A landscape with many valleys, sampled at points; each row gives a point and its height.
A ball rolls from a point to the lowest of its 5 nearest points, and stops where none of them is lower. Distance is the straight distance between rows; heights are no part of it.
Q_628: [144 155  97 131 151 111 129  96  94  75 111 154 127  85 118 158 131 146
 120 126 142 141]  height 339
Q_350: [148 106  84 132 102 158 118 151 169 152 153  60 105 164 159  25 146 161
 104 148 143 127]  height 475
Q_294: [118 124 163 164 159 105 150 102 133 154 118 122 116 114 119 165 132  81
 161 115 133  81]  height 297
Q_864: [149 121 140  88  33 128 103 142 125 140  91 115 166 166 141 113 117 141
 102  88 119 206]  height 433
Q_640: [157 145 135 104  43 120 102 133 131 150  79 104 177 191 130 117  87 133
 109  88 110 199]  height 71
Q_523: [130  88 105 137 169 110 115 142  95 163 202 125 121 114 140 138 136  76
 153 101 117  15]  height 202
Q_821: [111 123 170 146 163 124 119  74 121 161 104 123 128 109 113 150 172 115
 177  83  97  98]  height 350
Q_100: [119  93 180  49  36 161  93 148 108 120 124 129 146 146 143 114 154 148
 157 101 137 200]  height 443
Q_869: [121 133 182 155 142 110 142  74 131 167  76 131 144 126 105 172 143  97
 164 103  91 106]  height 303
Q_328: [151 109 106  80 106 113 122 135  98  92 134 137 137  71 125 144 155 136
 164  83 158 181]  height 677
Q_658: [104 175 119 188 151  99 205 220 114 114 152 132 144 138 120 153  70  70
 101 130 116 123]  height 305
Q_439: [145 116 116 143 177 122 122 143  77 151 184 145 149 133 100 147 134  74
 121 104  75  21]  height 193
Q_171: [135 107 117 144 168 109 117 137  91 158 185 134 144 116 124 144 128  70
 139 100 103  21]  height 166
Q_880: [142 124 114  98  77 191 106 129 125 145 109  64 114 178 139 118  71 159
 181  93 138 192]  height 617
Q_813: [ 79 107 147 135 203 119 103  96  97 140 153 115 113  96 148 156 161 135
 177  99 137  78]  height 426
Q_751: [ 94 143 164 147 194 105 133  77 111 142 125 115 150  99 132 186 140  96
 151  84 110  98]  height 246
Q_563: [146 141 104 115 128 127 134 130 136 114 101 128 122 131 109  91 153 153
 114 142 119 151]  height 85
Q_444: [120  87 115 109 111 117  85  67 114 111 131 143  93  89 134 101 173 172
 178  98 132 106]  height 247
Q_69: [158 122  44 140 131 112 128 153 120 128 166  48 100 159 150  80 112 154
 126 111 182 137]  height 580
Q_528: [136 155 139 144 170  88 147 101 119 151 118 148 156 117 109 170 124  53
 128  89  82  51]  height 237
Q_190: [122  96 135 125 109 128  99  73 137 117 105 160  96 109 119 105 159 165
 155 134 119 114]  height 295
Q_682: [ 99  67 145 112 142 150 100 131 172 149 173 151  59 112 125  95 181 137
 156 138 132 111]  height 290
Q_670: [162  89 130 158  73 129 133 161 168 162 149 170  99 149 132 120 105  75
 100 179 126  91]  height 387
Q_228: [109 110 128 119 149 125 105  92 133 111 140 150  85  93 110  99 171 160
 156 124 139 112]  height 279
Q_766: [150  91 148 144 110 121 138 110 163 183 113 140 121 146 122 140 120  75
 139 129 107  65]  height 296
Q_827: [134 168 112 158 136 156 160 173 158 183 144  73 112 193 107  70  96 133
 123 156 106 136]  height 245
Q_29: [120 142  81  63 133 137 174 111  97  92 151 128 178  78 165 213  93 121
  88 106 137 168]  height 442
Q_990: [150 127 183 124  30 123  71 101 125 112  90 180 143 140 154  82 122 145
  88 111 129 158]  height 84
Q_862: [160 138 132 182 134 122 139 137  98 132 175 148 133 129  95 148  85  88
 131 127 102  14]  height 284
Q_726: [ 84  84 141 138 194 118 110 129 119 137 176 127 100 111 146 146 142 106
 168 113 163  66]  height 395
Q_150: [112 117 135 160 164  95 158 145 119 126 158 138 117 106 139 163 100  72
 147 129 158  57]  height 331
Q_397: [ 96 154 153 135 195 133 107  52  81 135 125 117 160  79 137 191 165 137
 152  78 101 108]  height 291
Q_331: [105 151 172 172 175  98 159  87 113 140 108 115 153 103 135 198 113  90
 137 115 134  79]  height 228
Q_322: [117  90 177 136 119 146 112  90 161 147  98 152  89 138 128 124 147 142
 155 134 119 109]  height 409
Q_793: [149 123 119 115  97 122 118 121 140 109  80 159 120 128 117  95 150 159
 120 145 115 160]  height 492
Q_931: [137 203 125 148 162 129 163  78  79  80 100 146 141 119 130 212  78 127
  64 134 116 157]  height 317
Q_475: [152 123 131  66  96 173 134 150  96 126 118 101 140 117 132 127 143 143
 198  87 134 207]  height 643
Q_681: [157 172  86 125 148 113 147 133 114 113 111 108 142 138 101 116 133 141
 106 137 118 157]  height 445
Q_332: [129 116 236 148  81 179  62  93 166 145 114 168 120 141 149  85 125 138
 106 117 131 121]  height 388
Q_837: [155 192 123 157 150 131 152  76  82  85  75 157 134 118 113 180  98 124
  93 133 119 153]  height 391
Q_419: [134  81 133  78  45 122  95 126 161 114 126 149 135 116 146  78 166 165
 112 113 136 162]  height 349
Q_545: [167 185  88 126 103 123 147 107 118 110  68 145 140 144  98 144  96 127
 104 122  91 182]  height 410
Q_733: [142 117 126 161  96 118 172 184 164 167 130 164  93 161 122 119 104  78
 119 174 124 124]  height 428
Q_510: [156 137 149  98  56 162 103 134 122 162  91  81 159 192 133 130  65 146
 147  77 129 204]  height 373
Q_719: [118 167  75  99 160 125 144 133  92  72 146 122 183  97 145 189 104 137
  73 142 131 143]  height 302
Q_967: [160  89 135 168 101 111 145 134 148 165 133 153  95 146 127 134 110  75
 137 155 134  68]  height 343
Q_297: [133 181 105 148 132 138 156 152 159 167 113  84 129 194  96  84 106 145
 109 147 104 145]  height 116
Q_622: [ 92 169  76 100 170 130 159 150  93  78 166  88 177 106 137 173 120 152
  82 172 115 121]  height 248
Q_706: [127 177  87 109 164 114 150 112  85  66 131 139 163 103 124 181 102 141
  78 136 132 147]  height 330
Q_685: [127  97 124  96 101 141 110 142 177 125 135 134 108 121 119  65 170 165
 110 151 130 140]  height 324
Q_908: [141 157  79  94 149 134 141 139  97 109 141  93 179 100 153 180 106 123
 107  89 153 170]  height 441
Q_76: [149  82 100 106  74 174 116 144 140 145 131  47 110 172 152 105 117 159
 167  95 155 182]  height 583
Q_300: [154  90  99 101  93 159 113 153 177 145 149  72 125 146 152  39 169 153
 105 139 135 137]  height 481
Q_335: [153 157  83 119 179 122 135 162 107 108 163  82 157 127 124  97 139 155
 109 127 144 130]  height 370
Q_9: [157 157 105 128 111 116 136  92 108  94  73 161 128 116 112 135 129 146
 126 126 110 159]  height 639
Q_769: [128  66 164 143  97 141 108 128 175 177 145 146  86 149 140 135 132  82
 135 146 130  81]  height 341
Q_591: [150 192  93 134 149 121 153 138 125 129 106  98 135 158  93 103 111 131
 105 143 105 161]  height 347
Q_394: [140 140 108 109 167 122 143 157 132 121 145 121 124 119 103  88 157 151
 118 148 136 139]  height 141
Q_391: [ 66 179 111 137 170 128 173 164  98  77 165  98 164 128 132 179 105 126
  84 175 108 141]  height 198
Q_841: [121 145 146 140 152 130 103  40  95 127 105 127 141  86 122 148 154 146
 167  92 107 103]  height 308
Q_809: [145 126 156 101  43 129  87 133 142 125  88 157 158 156 145  75 131 152
  79 106 120 176]  height 502
Q_301: [149  93 131  77  59 157 126 148 119 131 111  96 151 150 134 122 145 146
 160  98 128 199]  height 557
Q_496: [170 161  74 129 117 123 145 130 127 145 110  75 136 164 115 101 104 137
 110 112 124 155]  height 501
Q_693: [116 100 213 136  94 184  57 130 187 138 140 175  98 133 145  90 127 117
  97 135 156 131]  height 336
Q_767: [142 138 101 141 110 155 119 150 177 171 141  67 112 189 133  52 118 155
 106 163 117 131]  height 374
Q_474: [141  74 181 149  82 144 103 139 185 172 123 157 104 153 147 137 103  81
 113 159 128 102]  height 325
Q_921: [112  72 138 137 139 129 123 152 157 161 174 150  58 120 119 117 156  98
 159 147 161  96]  height 337
Q_911: [107 198 128 167 175 110 180 178 106 124 136 118 134 147 103 142 104 104
 107 153 124 155]  height 234
Q_428: [115 106 230 144  88 150  80  77 149 169  93 159 144 152 142 112 128 148
 138 113  94 107]  height 155
Q_62: [108  82 155  95  29 125  70 101 136 111 122 169 124 110 153  77 167 163
 121 113 141 139]  height 335
Q_367: [152 129 112  79  86 137 141 140  99 119 105 122 147 101 117 147 146 122
 169  88 136 203]  height 703
Q_627: [126 157 142 132 161  84 149  92 119 167  98 162 146 110 107 177 143  39
 127  77  67  80]  height 249
Q_35: [167 139  73 119 141 118 146 142 119 130 125  83 141 133 123  94 140 142
 120 116 137 154]  height 508
Q_382: [ 94 159 133 174 155  84 188 178 111  99 149 144 136 116 140 159  78  77
 117 143 144 102]  height 299
Q_202: [114 183  90 132 191 120 145 166  97 100 159  92 165 130 127 130 113 141
  95 157 126 136]  height 251
Q_414: [123 117 190 138 103 160  97 109 162 137  76 183 115 150 143 114 125 151
 117 156 122 132]  height 77
Q_898: [130 200  89 132 174 118 151 139 101 103 130 105 160 137 107 137 106 132
  91 135 118 152]  height 332
Q_288: [120 153 147 142 112 145 135 165 173 170 104 129 128 193 117  94 113 124
  95 169  96 165]  height 294
Q_504: [141  83 196 141  97 129 103 100 177 187 101 156 129 150 141 146 113  92
 135 124 103  87]  height 338
Q_467: [135  90 114  84  66 107 102  99 115 104 121 143 116  91 117 114 170 152
 159 105 137 152]  height 436
Q_195: [125 112 176 156 109 140 136 133 178 149  84 169 100 162 136 128 104 116
 123 171 123 133]  height 292
Q_593: [113 162  87 147 188 133 153 196 102 118 181  64 153 147 140 100 107 153
 124 153 142 113]  height 261
Q_170: [153  99  99  92 106 105 122 135 141 117 147 122 121  97 115  82 185 167
 130 117 142 143]  height 400
Q_265: [130  98 160  91  22 122  79 137 132 113 111 150 147 134 155  79 138 147
 102  97 132 186]  height 520
Q_219: [159 191  96 122 135 125 144  97  86  84 103 157 156  98 122 180  95 120
  88 114 126 170]  height 423
Q_200: [127 100 199 149  95 157 100 128 181 164 101 173 102 158 150 119 105 114
 112 153 133 134]  height 264
Q_110: [120 132 129 147 113 138 164 206 168 180 140 131 109 177 112 106 117  97
 111 160 109 150]  height 386
Q_901: [153 154 136 121  61 118  89 126 151 149  78 123 160 179 131  79  91 149
  69 102  97 186]  height 333
Q_385: [160 149  87 125  85 125 124 121 154 155  88  71 151 192 118  99  87 144
  99 120 108 159]  height 425
Q_485: [116 193 139 155 180 128 162  98  90  80 108 147 140 115 129 193  98 124
  86 157 134 140]  height 282
Q_380: [127  90 187 140  80 157  87 155 192 161 136 169  97 155 146 123 111  85
  97 168 143 127]  height 316
Q_854: [113 154 127 130 184 116 156 171 114 103 142 132 127 121 105 114 141 135
 123 157 144 138]  height 298
Q_894: [165 120 111  94  59 128 121 140 135 144  83 100 154 169 138 113 114 145
 126 100 112 188]  height 474
Q_345: [108 173 124 135 173 132 145  88  90  62 131 143 155  95 138 206  99 141
  83 148 137 129]  height 265
Q_744: [178 127  70 126  96 117 131 131 137 144 112  61 128 178 128  94 103 145
 121 113 136 154]  height 536
Q_343: [ 99  71 139  84  98 150  81 116 179 121 150 160  84 105 132  61 181 164
 136 135 128 125]  height 256
Q_758: [ 95  63 168  70  16 129  71 114 108 110 143 147 125 113 151  94 175 151
 154  97 156 159]  height 385
Q_922: [ 95 101 131 120 181 122 122 141 132 122 174 149  71 110 117 107 156 145
 157 138 165 105]  height 408
Q_718: [161 139  98 119 125 135 138 147 157 140 128  96 125 156 121  64 160 159
 111 133 104 147]  height 447
Q_927: [128 165 125 141 145 127 155 140 134 114  86 140 115 149 101 117 125 134
 116 162 110 158]  height 313
Q_423: [144 172 110 136 108 139 130 139 168 169 105  94 133 205 113  78  98 150
  92 156  91 148]  height 253
Q_174: [127 142 149 147 105 163 135 192 193 197 135 106 128 197 123  90 103 108
  96 168 104 155]  height 356
Q_94: [165 120  91 100 124 110 131 143 122 114 127 107 132 112 119 104 163 158
 129 109 142 159]  height 497
Q_749: [131 177  75 130 182 122 141 163  90 106 161  72 168 132 131 115 112 155
 101 137 140 125]  height 301
Q_8: [151 150  85 143 150 146 144 164 136 149 159  70 109 163 128  58 137 160
 125 149 138 126]  height 440
Q_451: [ 96  92 104 154 158 100 132 158 113 120 203 132 129 113 151 161  92  82
 148 118 142  25]  height 320
Q_959: [141 136  82  76 144 125 136 137  88  86 151 117 175  70 153 187 118 134
 113  91 154 167]  height 396
Q_581: [135 148 165 178 150 101 168 102 127 139  89 136 124 125 120 174 110  84
 149 135 136  99]  height 283
Q_255: [179  92 138 170  80 145 103 121 155 166 161 146 119 161 113 136 113  87
 102 166  96  38]  height 421
Q_292: [125  98 176 104  26 117  66  88 122 113 103 173 135 129 155  78 146 158
 117 107 142 142]  height 448
Q_916: [164 153  91 100  85 119 143 123 122 133  85 105 157 134 108 141 107 122
 133  91 118 202]  height 723
Q_527: [121 159 138 150 140 127 166 149 142 139  81 147  98 165 105 128 115 112
 117 170 119 166]  height 321
Q_848: [138 145 111 113 137 121 115  59  77  75 133 149 146  70 139 188 114 143
 126 103 150 121]  height 392
Q_672: [152 170  70 111 170 115 136 147 101  98 134  98 170 121 132 136 117 140
  91 124 139 146]  height 375
Q_818: [125 149  80  82 162 111 137 143 100  75 153 107 177  89 137 164 131 151
  89 133 142 134]  height 319
Q_542: [139 181  85 144 174 125 147 157 101 117 144  79 152 146 109 111 115 142
 106 143 123 134]  height 323
Q_738: [163 124 124 167 145 133 121 131 105 171 182 146 129 153  68 138 135  84
 117 127  65  26]  height 227
Q_365: [115 116 206 142 109 133 112  69 154 185  68 147 147 145 123 145 131 134
 163 113  78 107]  height 312
Q_127: [124  82 162 133  90 152 108 169 191 161 142 164  92 153 142 119 122  82
 107 172 135 129]  height 342
Q_17: [115 131 164 163 168 104 144  85 129 170 107 120 139 108 113 172 136  79
 158  98 109  80]  height 266
Q_446: [164 131 131 161 142 108 143 118 114 158 148 146 139 135  92 137 109  68
 129 130  96  17]  height 239
Q_969: [ 96 129 113 111 190 112 129 165 118 101 170 130 120 101 108 114 157 156
 130 149 154 117]  height 351
Q_21: [123 133 167 121 107 171 103 169 188 158 121 146 122 178 134  75 130 138
  78 161 113 168]  height 380
Q_216: [138 137 148 119  85 146  94 148 166 139  95 158 136 171 135  69 126 155
  72 145 108 168]  height 499
Q_61: [164 118 126 156 136 103 139 132 118 163 164 141 122 125 118 143 114  69
 144 126 123  32]  height 222
Q_826: [109 103 152 143 168 105 134 137 136 139 156 147  86 119 119 137 136 111
 158 139 165  93]  height 390
Q_161: [112 134  99 115 148 110 111  79  88  71 145 150 143  66 139 182 128 156
 123 111 151 115]  height 360
Q_137: [156 104 114 108  59 140 110 134 153 151 117  74 146 177 147  81 124 157
 104 104 122 174]  height 64
Q_211: [110 127 101 110 154 132 101  49  74  84 151 139 158  68 164 199 128 156
 130  98 133  91]  height 307
Q_716: [125 145 139 172 154  93 161 135 108 121 151 136 142 111 140 173  76  67
 126 125 148  39]  height 314
Q_89: [ 82 131 124 133 195 125 100  82  99  83 150 133 127  93 149 177 128 155
 133 128 150  91]  height 287
Q_659: [123 134  57  63 139 140 167 133 102  85 162  84 190  93 167 201 107 134
  90 121 135 149]  height 468
Q_58: [122  70 148  74  36 111  93 109 108 105 118 142 118 109 131 124 169 146
 168 102 143 168]  height 422
Q_422: [141 105 139  79  39 136 104 146 131 143 106 101 163 156 153  98 135 145
 123  95 122 203]  height 444
Q_552: [ 75  95 134 138 187 102 133 170 117 123 189 144  99 106 136 147 133 109
 162 142 172  75]  height 453
Q_787: [146 105 101 101  88 176 116 127 128 145 118  61  96 169 134 120  92 157
 191  98 149 191]  height 623
Q_853: [128 117 173 163 144 129 141  83 142 150  88 140 109 119 113 153 131 118
 168 137 119 103]  height 367
Q_363: [119 109 164 113  82 151  86 114 173 121 108 178 119 137 146  75 144 167
 108 138 126 137]  height 165
Q_167: [ 99  78 152  97  56 149  59 107 169 116 140 161 114 111 152  57 170 162
 109 119 134 133]  height 285
Q_875: [168 131  72 112 139 141 132 141 100 127 139  46 133 131 144 135 101 134
 149  78 171 176]  height 727
Q_83: [114  82 147 103 115 180 107 175 200 146 176 132  97 129 126  74 178 138
 124 171 132 134]  height 326
Q_912: [115 168 121 146 173 119 148 125 105  91 120 147 122 116 102 141 128 133
 114 151 134 139]  height 73
Q_725: [ 63 150 107 141 179 127 174 212 108  97 183  90 170 120 144 147 117 138
 126 168 123 122]  height 106
Q_105: [169 130  93 110  84 131 132 135 127 143  92  78 146 156 130 125 114 128
 137  90 117 183]  height 664
Q_932: [140 150  86  89 137 112 140 109  90  78 135 146 173  71 145 190 107 120
  99 104 150 167]  height 402
Q_852: [128  90 152 137 106 138 139 171 177 162 127 155  88 157 132 117 130 100
 130 180 131 132]  height 384
Q_704: [128 162 168 168 164 130 144  47 106 119  97 132 139 100 112 182 134 130
 142 122 123 111]  height 100
Q_692: [126 115 144 164 120 122 164 166 150 147 107 151  85 155 115 129 115  83
 125 178 129 133]  height 429
Q_721: [ 90  74 176 111  98 181  71 140 200 140 154 158  91 132 144  89 158 134
 117 154 139 121]  height 286
Q_395: [166 106  73 110  93 130 127 144 131 143 130  52 129 148 142  88 146 149
 133 101 138 167]  height 399
Q_65: [121 163 151 171 176 120 157 108 106  95 105 147 122 114 113 176 115 117
 123 150 147 126]  height 262
Q_849: [134 129 130 135 111 124 123  85 131 106  86 161 111 113 112 118 145 163
 134 142 130 132]  height 394
Q_126: [142 106 140  72  66 215 107 136 109 136 117  74 131 155 144 100 127 169
 187 101 122 191]  height 646
Q_683: [151 120 100 102  87 129 120 144 155 132  94 113 147 152 131  85 137 160
  90 131 105 164]  height 479
Q_558: [ 94 187 139 172 178 104 176 152 102  94 124 132 139 126 128 178  91 104
  97 159 139 145]  height 252
Q_16: [139 132 146 172 149  96 164 118 121 137 131 138 125 121 129 159  98  69
 145 120 140  50]  height 278
Q_155: [122 116 170 111 101 184  91 185 205 158 149 133 119 157 138  78 143 119
  83 164 125 150]  height 372
Q_708: [171 148  84 107  81 118 136 123 132 149  78  90 164 168 115 130  97 127
 120 103  95 185]  height 593
Q_989: [143  87 109  84  67 113 119 125 133 115 118 131 134 118 128  96 176 157
 144 102 134 173]  height 449
Q_409: [136 114 111 100  95 120 120 132 150 119 110 140 123 125 119  76 165 162
 112 141 114 150]  height 405
Q_696: [116 146 128 161 159 110 179 191 125 133 143 143 107 137 110 126 122  93
 131 153 138 140]  height 359
Q_571: [ 99  79 130 111  95 139  83  79 149 121 133 156  83 108 132  79 182 170
 157 117 121 106]  height 229
Q_873: [149 117 149 139 145  99 145  96 145 179 107 144 142 126 101 160 136  56
 150  88  81  69]  height 257
Q_266: [114 125 144 166 166  97 168 148 122 124 129 146 101 123 127 153 108  88
 139 146 157  91]  height 383
Q_776: [ 70 145 135 145 187 112 130 119 104  82 147 136 128  98 142 179 116 139
 122 157 153  99]  height 340
Q_515: [156  92  70 124  91 137 118 142 145 144 143  43  98 170 158  76 123 149
 126 106 162 164]  height 503
Q_333: [164 129 101 109  79 157 120 126 137 155  96  64 134 173 131 136  79 145
 163  83 127 189]  height 534
Q_836: [138 166  92 165 169 142 157 174 119 142 161  67 132 166 120  72 108 142
 124 142 135 124]  height 354
Q_379: [110  94 151 116  73 129  80  60 130 121 114 145 112 105 144  90 168 174
 167 108 111 110]  height 169
Q_662: [ 93 170 109 123 187 118 155 148  95  75 145 124 161 109 127 163 121 143
  91 168 135 139]  height 255
Q_87: [140 113 109  96 143 127 123 146 149 115 156 129 106 103 108  71 183 166
 132 133 143 132]  height 322
Q_99: [110 124  84  70 133 126 141  97  88  80 147 152 171  62 162 211 107 138
 103 104 148 147]  height 446
Q_686: [143 120 102 118 121 114 108  92 110  89 112 155 114  91 110 128 154 159
 142 118 136 134]  height 424
Q_800: [144 144 151 129  76 125 106 124 150 132  71 168 137 164 135  97 112 163
  81 143 104 174]  height 486
Q_456: [107 109 159 144 167 132 117  70 121 142 120 130 110 109 125 142 165 148
 181 106 121  89]  height 300
Q_156: [126  92 129 143 128 114 148 165 146 148 178 163  74 124 114 123 128  82
 155 143 156  91]  height 398
Q_78: [115 106 179 131 102 149  90  58 129 143 100 149 118 119 141 102 152 163
 165 115  93  96]  height 288
Q_468: [161 126 102  91 104 156 143 138 109 135 107  84 153 122 126 151 125 128
 166  81 134 202]  height 708
Q_775: [ 72 125 131 124 201 110 113 109 103  92 158 141 121  88 136 154 136 151
 141 138 155  95]  height 277
Q_3: [120 127 117 122 195 130 142 188 125 122 181 104 124 111 112  79 161 151
 133 153 144 121]  height 344
Q_781: [143  98 126 161 148 107 136 144 120 151 162 139 102 117 128 144 105  72
 151 120 150  40]  height 273
Q_400: [131 107 104 106 123 103 101  87 102  89 138 149 111  68 129 135 162 159
 159  97 153 124]  height 334
Q_143: [157 128 122 143 147 109 130 119 111 162 153 150 146 135  99 148 134  55
 126 106  69  34]  height 217
Q_284: [115 112 134 134 167 133  89  62  99 131 124 125 116  94 136 117 177 159
 180  80 116  94]  height 353
Q_811: [127 104 148 122 115 162 126 194 191 164 155 134  94 155 125  95 150 111
 117 178 126 144]  height 376
Q_731: [115 128 114 116 164 110 125 125 112  91 141 154 108  99 108 113 159 163
 131 138 148 121]  height 309
Q_421: [117 177 148 151 171 132 148  69  89  83 114 140 149 104 135 206  99 138
 103 140 140 115]  height 220
Q_833: [126  89 138 142 107 124 145 173 159 163 152 159  75 134 121 125 131  83
 133 166 145 109]  height 406
Q_645: [142  67 132 138 112 138 115 125 159 186 149 136  91 139 126 135 141  76
 154 129 121  63]  height 327
Q_435: [154 111 106 106 117 158 119 162 174 147 145  88 120 144 136  45 160 157
 105 154 125 131]  height 430
Q_193: [ 98  74 159  99 110 172  89 156 195 140 170 153  75 124 127  92 162 125
 130 170 141 127]  height 304
Q_404: [136 130 171 142  80 140  99  69 132 122  66 168 138 140 133 114 120 163
 134 146 106 133]  height 401
Q_93: [117 109 152 154 169 110 145 111 129 165 126 128  97 121 125 150 132  90
 169 121 146  81]  height 328
Q_427: [141 190 117 150 151 124 169 126 120 116  81 145 117 147  91 137 111 132
 102 153 103 168]  height 107
Q_503: [131 109 135 115  66 116  97  77 127 104  90 170 133 128 129 104 139 163
 133 126 115 138]  height 517
Q_610: [ 42 130 109 120 179 122 153 168 115  88 181 114 145  97 132 172 129 141
 132 179 133 103]  height 216
Q_304: [100 134 142 150 188 117 122 103 112 108 130 143 111 101 127 152 140 144
 149 132 154  98]  height 289
Q_502: [ 96 143 163 164 186 102 146 102 112 122 130 123 137 110 148 191 111  87
 146 130 150  74]  height 197
Q_471: [112 139 142 131 171  88 137  97 113 162 112 152 150  99 122 171 150  57
 139  61  80  87]  height 254
Q_315: [135 165 116 144 168 137 160 186 126 148 145  99 126 157 115  88 131 132
 121 149 125 139]  height 431
Q_123: [ 99 124 119 126 181 113  98  98 107  94 151 148 107  86 128 126 155 168
 145 117 152 107]  height 185
Q_987: [ 81 161 116 156 185 124 176 207 112 107 176  80 169 133 137 134 106 127
 124 155 131 128]  height 168
Q_125: [109 130 117 126 166 128  89  60  85  92 141 131 134  73 146 157 144 157
 150  92 135  94]  height 258
Q_630: [113 115 136 146 176  97 137 118 104 159 146 115 150 116 144 161 119  73
 146  96 123  44]  height 205
Q_939: [ 64 150 118 159 158  99 186 217 117  90 170 128 154 115 145 160  84  94
 117 153 126 117]  height 221
Q_325: [153 154 115 119  79 110 119  99 126 110  53 161 143 153 117 116 108 143
 104 133  97 176]  height 599
Q_603: [ 56  98 132 138 183 105 119 129 112 118 172 120 126  98 168 182 125 119
 157 134 150  63]  height 366
Q_433: [108 140 135 139 176 128 103  50  91 108 129 132 137  81 137 172 143 151
 152  97 135  91]  height 187
Q_661: [157 150  93 114 103 120 136 120 125 104  83 139 134 135 110 110 133 150
 113 127 100 174]  height 506
Q_283: [ 60 143 125 130 182 112 156 189 117  94 169 119 146 108 129 159 113 126
 119 171 138 115]  height 199
Q_478: [116 112 146 148 146 127 151 125 152 136 103 158  89 130 110 130 136 127
 139 162 136 119]  height 511
Q_412: [145 149  59 105 169 122 136 157  90 100 166  60 183 118 156 146 113 144
 101 122 152 140]  height 432
Q_51: [127 113 132 108  97 144 106 145 181 136 118 138 119 143 135  61 157 162
  93 153 108 152]  height 413
Q_383: [163 119 104  83  82 110 132 126 116 110  94 136 144 115 119 128 142 138
 144 104 126 182]  height 645
Q_639: [123 140 151 166 149 124 150  98 138 121  75 151 103 137 116 148 121 124
 146 160 127 123]  height 404
Q_452: [107  79 170 133 116 153 108 130 184 150 125 171  86 147 127 111 141 131
 125 162 131 122]  height 348
Q_22: [137 117 121 121  70 117 100  61 103 108 102 149 113 102 135 123 153 158
 166 113 124 117]  height 143
Q_237: [ 96 179 126 157 180 118 167 183 108 104 143 112 154 134 114 139 108 117
 103 157 132 138]  height 161
Q_537: [144 154 154 158 127 134 134  57 113 110  71 149 127 110 107 153 123 154
 151 137 110 117]  height 293
Q_20: [150 137 116  79  88 189 130 141 110 149 104  86 131 135 137 129 109 143
 207  89 126 201]  height 685
Q_222: [117 174 122 164 157 133 179 191 140 163 137 107 121 167 105 103 105 107
 117 155 115 154]  height 345
Q_132: [ 91 114 141 153 171  95 146 161 116 119 166 144 105 114 136 151 118 102
 147 143 172  87]  height 397
Q_220: [114 113 184 140 127 138 120  73 146 175  88 140 125 125 114 145 154 120
 175 100  87 104]  height 355
Q_330: [159 127 112  87 133 163 143 146  94 124 137  85 151 106 141 156 122 130
 174  71 154 206]  height 687
Q_549: [114 124 135 139 162 127 156 192 149 142 172 140  99 133 104 102 147 113
 144 162 142 128]  height 476
Q_946: [165  83 177 162  56 166  53 158 184 149 162 149 107 147 140 127 109  56
  80 157 162 108]  height 346
Q_214: [102  85 153 140 167 138 113 106 137 152 144 136  74 115 126 127 160 119
 174 113 147  88]  height 352
Q_477: [121 166 131 168 163 105 189 213 122 145 148 127 129 154 109 119 100  93
 128 148 124 136]  height 329
Q_455: [161 138  97  96 112 119 138 118  94  97 117 140 154  92 118 154 131 119
 132  97 141 182]  height 594
Q_584: [162 177  89 116 127 118 146 104  88  84 108 145 155  93 118 167 106 122
 104 103 127 173]  height 480
Q_885: [114 144 147 153 179 116 139 102 116  98 110 148 108 108 119 152 131 137
 140 146 147 116]  height 274
Q_88: [129 127 142 139 128 127 115  61 125 120  90 152 107 105 124 129 150 158
 164 126 116 114]  height 93
Q_879: [ 91 150 151 163 172 100 167 149 104 103 134 139 123 118 139 175 103 101
 121 153 154 114]  height 318

For each start below, name the point where the ball stops.
Q_769 => Q_171
Q_967 => Q_171
Q_733 => Q_414
Q_826 => Q_502
Q_645 => Q_171
Q_471 => Q_171
Q_20 => Q_640
Q_100 => Q_414
Q_811 => Q_88
Q_383 => Q_414
Q_155 => Q_88
Q_58 => Q_414

Call two points neighbours if one is among the 5 nearest of the other. Go from one point of each pair to the other, from neighbour to neighbour, staying as low as possible. Name the highest point that can't be avoided.
Q_171 / Q_563 => Q_854
Q_123 / Q_88 => Q_228
Q_123 / Q_433 => Q_125
Q_137 / Q_990 => Q_292
Q_912 / Q_704 => Q_65
Q_433 / Q_414 => Q_167

Write out the way that a ball takes from each point below.
Q_833 => Q_921 > Q_682 > Q_343 > Q_571 > Q_379 > Q_22 > Q_88
Q_435 => Q_685 > Q_343 > Q_571 > Q_379 > Q_22 > Q_88
Q_300 => Q_685 > Q_343 > Q_571 > Q_379 > Q_22 > Q_88
